A landscape with many peaks, sampled at points; each row gives a point and its height.
From any point a climber steps to the highest of the 2 points nearest to it. It stops when none of these is higher. Distance is the straight distance between rows; heights are no part of it.
<769>: [132 104 158 107 114 169  93 117 117 115 151 115 133 148 116 106 182 119
  88 141 122 134]  height 36.9
<490>: [162  94 116  48  79 142 101 139  85  73 107 139 163 164 115 108 137 129
  83  93 101 111]  height 47.7
<134>: [123 104 173  95  95 172 112 123 111 128 168  72 150 144 136 140 177 116
  59 177 119 131]  height 40.7
<377>: [ 97 145 122 114 132 148 142 104 163 103  57 161 143 129 120 170 103 124
 116 179 144 148]  height 6.6
<700>: [ 95 116 110 103  35 113 143 151 137 101 132 165  98 164 113 139  87 147
 114 116 118  70]  height 40.3
<600>: [160  98 104  80 124 148 100 122 100  83  79 174 152 157 145 117 151 127
 118  99 104 133]  height 43.3
<457>: [ 56 125 124 116  56 123 152 193 125  95 144 159  87 150 115 141 129 145
 136 133 111  70]  height 36.6
<241>: [150 158 109 129 133 145  91 123 150 155 107 155 118  68 140 144  89 122
 195 123 139 112]  height 26.7
<643>: [118 137 141 104 152 151 156 157 126  85  94 136 143 163 131 159 181 109
 102 153 116 104]  height 22.6
<990>: [107 137 112 165 181 102 166 148 132 135 133 152 121 119 136 115 109 154
 157 100 133 144]  height 14.9
<615>: [136 111 122 179 122 121 103  69 144 139 157 109 154 111 129 116 118 173
 154  86 137 190]  height 42.7
<547>: [151 118 124  69 134 155 102  83 125 118  69 146 194 100 130 189 113 143
 176 165  99 163]  height 56.5
<191>: [ 56 100  96 176 133  98 142 171 112 120 128 134  57 140 104  90  71 140
 148  96 125 120]  height 57.4
<685>: [155 127 106  93 146 118  86 130 107 100  99 153 149 129 133 117 122 137
 212 112 102 176]  height 44.2
<1030>: [ 80 104 139 168  79 117 152 159 124 133 163 100  75 152 139 112 129 123
 134 109 147 118]  height 59.0
<73>: [135 123 148 117 150 102 148 151 103 124 177 106 193 130 141  98 150 160
 140 116 104 120]  height 38.1
<741>: [152 192 138 188 153 153 123 179 110 178 165 140  83  84 127 135 191  69
 112 169 128 128]  height 21.0
<1009>: [100 130 140 105 131  93 155 134 118  90 123 132 190 145 148 108 121 150
 145 122 100 142]  height 34.4
<530>: [134 129 159 177 149 127 114 138 133 192 168  86  88 117 144  95 137  90
 104 156 166 152]  height 69.9
<466>: [152 180 171 142 154 131 114 149 147 180 151 102  83  96 117  94 143  63
 116 167 142 150]  height 55.2
<718>: [122 102  70 181 161 136 100 157 102 159 188 158  87  87  91 118 109 112
 131 107 119  92]  height 18.9
<422>: [139 116 128 124 105 118 109 126 104 145 206 125 204 129 102 116 184 165
 124 103  96 182]  height 50.5
<555>: [182 145 137 133 139 160 102 151 108 145 170 143 149 100 147 147 172 114
 121 150 113 103]  height 34.3
<805>: [ 89 138 123 168 103 120 123 154 120 134 173 152  93 139 103  81 127 133
 139 113 124  95]  height 48.5
<39>: [136 133  98 129  99 161  88 118 137 143 133 175 138 107 151 142 100 123
 159 131 141  71]  height 21.4
<47>: [181 175 128 175 170 111 114 125 141 192 173  92 137  64 126 100 126  98
 121 138 145 198]  height 52.7
<300>: [ 87 134 132 174 136 129 173 128 163 131 130 133  94 128 129 126 108 141
 155 119 144 136]  height 12.7
<728>: [156 147 158 123 170  97 152 114 146 154 136 109 160 115 152 144 128 126
 134 144 129 131]  height 54.8
<233>: [144 199 136 166 196 101 131 172 150 160 156 130  82  86  96 103 148  72
 148 144 145 153]  height 40.6
<20>: [ 95 111 132 156 116 127 146 121 167 138 139 150 119 172 134 151 183 179
 128 123 133 171]  height 57.7
<997>: [115 103 150 143 119 122 144  39 146 150 128  74 158 142 145 161 114 184
 115 119 141 141]  height 48.6
<965>: [145 206 142 126 187  86 134 175 144 137 107 129 124  93 110  83 145  76
 167 136 133 154]  height 29.8
<515>: [ 56 121  75 157 114  89 158 163 118 110 106 178  97 135 110  84  82 168
 150  98 113 119]  height 50.1
<940>: [137 139 124  81  43 154  89 133 123 106 168 136 145 142  89  85 123 141
  91 109 116  98]  height 35.7
<125>: [111 131  90 138  70 120 118 103 105 100 139 141 125 124 103  70  87 162
 149  74 136 118]  height 36.0
<961>: [183  77  92 106 141 129 109 133 102 120  88 175 113 156 143 129 140 124
 131  63 115 106]  height 38.9
<1028>: [ 60 142 126 130  85 165 126 163 140  83 135 190 105 161 133 164 147 125
 129 148 119  87]  height 31.8
<756>: [170  89 107 130 119 127 124 136 105 169 203 126 164 138 132 126 171 168
 115  91 113 148]  height 59.2
<736>: [109  96 130 128 108 113 153 136 147 127 157 159 115 177  99 133 187 171
 107 103 111 134]  height 52.5
<1007>: [ 98 122  63 179 144 140  85 154 127 157 174 187 104  91  80 108 100 152
 177 112 112 101]  height 25.5
<726>: [ 83 176 145 129 139 126 162 113 191 133  81 153 117 136 121 189 130 132
 157 181 143 146]  height 8.2
<128>: [180 161 101 149 144 130  80  83 150 149  97 114 135  80 138 121  82 127
 184  96 152 149]  height 33.1
<469>: [106 127 126 170 128 122 130 109 158 149 159 138 155 129 104 125 164 188
 165 101 127 188]  height 49.7
<53>: [180 153 111 101 160 144 134 131 115 118  49 164 140 118 151 166 144  73
 134 142 121  98]  height 15.2
<599>: [ 67 135 173 104 133  96 169 150 133  81  89  95 128 163 164 146 113 111
 129 182 134 123]  height 30.8
<640>: [144 121 111  77  45 109 116 145  86 100 154 139 136 140  85  79  98 157
 105  84 106  92]  height 40.0
<106>: [142 148 125 159 135 127 116  60 141 125 105 116 140  86 129 123 102 148
 153  98 157 172]  height 38.0
<739>: [ 80 115 143  83 109 157 135  99 151  80  88 111 128 133 128 155  94 130
  95 190 132 143]  height 5.6
<918>: [128 131 134 104 171 124 145 120 147  97  27 147 108 152 131 100 107  61
  89 171 147 172]  height 2.7
<459>: [119  91 127  70  76 137 112 101 125  85 109 131 166 158  94 101 131 160
  79  95 110 143]  height 51.5
<511>: [ 80 157 172 132 114  97 157 139 135 112  85  69  96 134 178 125  77  96
 142 167 162 131]  height 28.4
<93>: [183  73  77 140 137 129  98 108 117 175 147 139 116 110 151 143  98 150
 149  72 136 122]  height 28.1
<87>: [215  96  80 147 178 127 119 144 102 143 120 149 107 129 152 142 162 119
 134  66 132 111]  height 34.5
<956>: [115  89 165 129  93 114 153  84 134 141 173  67 164 156 149 153 148 180
  91 139 113 136]  height 46.4
<291>: [144  88 149  83 112 155 110  59 123  98 134  68 191 136  94 129 115 161
 107 155 122 150]  height 57.6
<97>: [121 126 107 103  49  94 145 134 123 105 152 154 117 166  56 116  92 178
 112  87 114 107]  height 43.5
<707>: [ 90  93 174  96  79 117 140 127 134 123 186  62 148 177 135 146 163 141
  84 159 124 146]  height 44.0
<873>: [109 177 166 144 131 107 159  53 161 147  84  71 100  97 129 142 103 113
 136 141 156 148]  height 24.2
<343>: [ 59 175 149 158 121 127 145 123 164 136 137 149 114 132 130 167 115 150
 167 156 129 133]  height 10.3
<356>: [170 139 134 105 176 119 146 128 133 130  63 140 105 119 149 142 119  96
 114 122 137 104]  height 17.3
<442>: [198 112 132  97 149 152 118 108 108 146 105 114 145 129 165 162 144 103
  92 121 122  80]  height 49.8
<496>: [109 123 128 138  67 150  97  79 121 110 146 108 119 131 101  83 101 152
 103 100 146 139]  height 31.9
<552>: [163 165 140 144 173 114 109 121 132 161 147 114 141  90 138 111 124 120
 144 129 132 161]  height 62.4
<878>: [191  61  61 134 135 110 122 142  91 160 163 150 120 126 138 143 148 155
 122  45 117 105]  height 30.9
<896>: [218 143 136 122 146 155 108 105 117 189 127 111 132  81 163 146 156  75
 104 146 141  88]  height 45.5
<293>: [113 115 146 111  64 170  92 118 141 113 165 111 107 160 112  80 140 135
  76 114 139 120]  height 32.2
<373>: [ 66 114 137 190 118  96 161 166 115 130 134  82  61 149 132  89  80 103
 155 115 161 129]  height 68.7
<648>: [150 157 109  81 143 130 137 122 131  94  17 190 143 117 140 149 108  74
 121 179 123 138]  height 13.2
<286>: [151 160 167 120 147 103 151  92 181 187  90 103 103  79 147 142 113 104
 132 141 155 115]  height 21.8
<815>: [ 83  95 163  89 116 157 132 109 149  82  78  54 111 149 121 184 104 102
  80 217 152 150]  height 5.0
<133>: [133 124 129 119 142 125 157 162 109  78 120 156 156 159 147 150 170 142
 123 116  91  99]  height 20.5
<861>: [ 91 135 110 170 128 145 107 163 143 134 153 188 120 139  92 106 131 137
 164 121 126 125]  height 37.3
<806>: [156 135 150 131 153 112 145  64 144 164 135  78 164 102 145 163 105 164
 132 133 135 137]  height 51.0
<614>: [ 90 148 144 102  92 168 127 142 144  98 129 131 110 143 142 140 122 108
 118 167 135  85]  height 27.7
<902>: [159 161 108 189 160 152 140 181 104 150 150 155  90  97 138 151 179  81
 125 139 110  74]  height 15.3
<119>: [150 101 133  62 116 151  81  78 120 104 113 111 207 119 124 159 125 140
 141 156 110 137]  height 61.9
<388>: [ 89 135  87 164 115 119 115 145 115 102 133 163 134 112  86  90  70 178
 180  83 117 130]  height 42.1
<647>: [ 86 155 149 163 132  94 171  92 153 127  67  74  89 138 145 122  71 120
 127 152 159 158]  height 26.1
<664>: [ 77 121 160 101 133  94 198 144 127  82 108 109 160 175 143 126 113 148
 128 166 115 156]  height 32.3
<514>: [169 101  78 143 126 157  94 126 138 181 154 168 114  98 139 144 113 133
 147  95 137  69]  height 24.6
<904>: [103 101 125 131  70  91 137 155 129 138 178 147 108 157  82 129 139 183
 119  93 116 120]  height 47.6
<240>: [139 137 110  94 127 127 103 108 124 102  97 169 186 117 136 163 124 143
 184 123  98 147]  height 50.9
<269>: [139 157 156 151 132 173 114 160 110 150 167 125 117 124 145 119 183  77
 109 163 132 116]  height 27.9
<215>: [158 161 116 132 204 102 145 177 129 124 107 156 137 108 119 120 137  99
 183 112 131 136]  height 22.5
<848>: [127 135 154 140 128 120 134 126 114 152 198  87 178 136 134  93 170 151
 109 132 108 154]  height 42.8
<565>: [147 115  88 191 196 127 131 186 104 162 176 145  94  94 129 142 135  84
 140 120 115  81]  height 14.4
<1003>: [196 163 114 141 173 146 114 141 112 171 152 131 149  77 172 163 150  96
 140 125 125 105]  height 40.1
<109>: [100 121 150 191 143 111 126 152 113 166 153  87  52 140 132  94 120  96
 146 138 173 163]  height 56.8
<1019>: [111  79 149  84  98 154 109  83 121  72 109  73 138 153  96 104 103 152
  69 132 130 143]  height 54.6
<363>: [113 131 134  79 118 177 125 138 111  84  99 132 133 139 160 166 149 102
  95 155 119  52]  height 25.0
<1024>: [182 156 144  95 166 108 142 100 164 166  48 127 121  78 124 144 129  83
 117 139 131 130]  height 19.4
<819>: [110 105 148  99 142 133 145 115 127  78  51 117 104 177 146 105 119  96
  74 161 154 147]  height 3.8
<92>: [113  85 170  87 151 135 150 105 119  93  66  61 108 163 131 146 121  94
  61 186 157 154]  height 4.4
<830>: [129 131  84 148 212  83 154 191 113 124 152 143 150 118 120 108 118 137
 177 104 118 135]  height 17.9
<672>: [172  98 129 122 140 128 126 113  99 150 151 120 158 138 150 153 167 144
  96 102 118 113]  height 53.6

Call two points neighbours if one is among the 2 nearest of the other. Go from one point of each pair to the other, from neighbour to neighbour, staying as high as possible. Name the lowest point that can't be avoided.
<756> and <119>: <133>
<119> and <373>: <39>
<552> and <20>: <293>
<530> and <373>: <109>

For each start below, name the point where the climber stops.
<363>: <20>
<514>: <119>
<918>: <756>
<647>: <756>
<769>: <552>
<39>: <20>
<741>: <756>
<565>: <373>
<92>: <530>
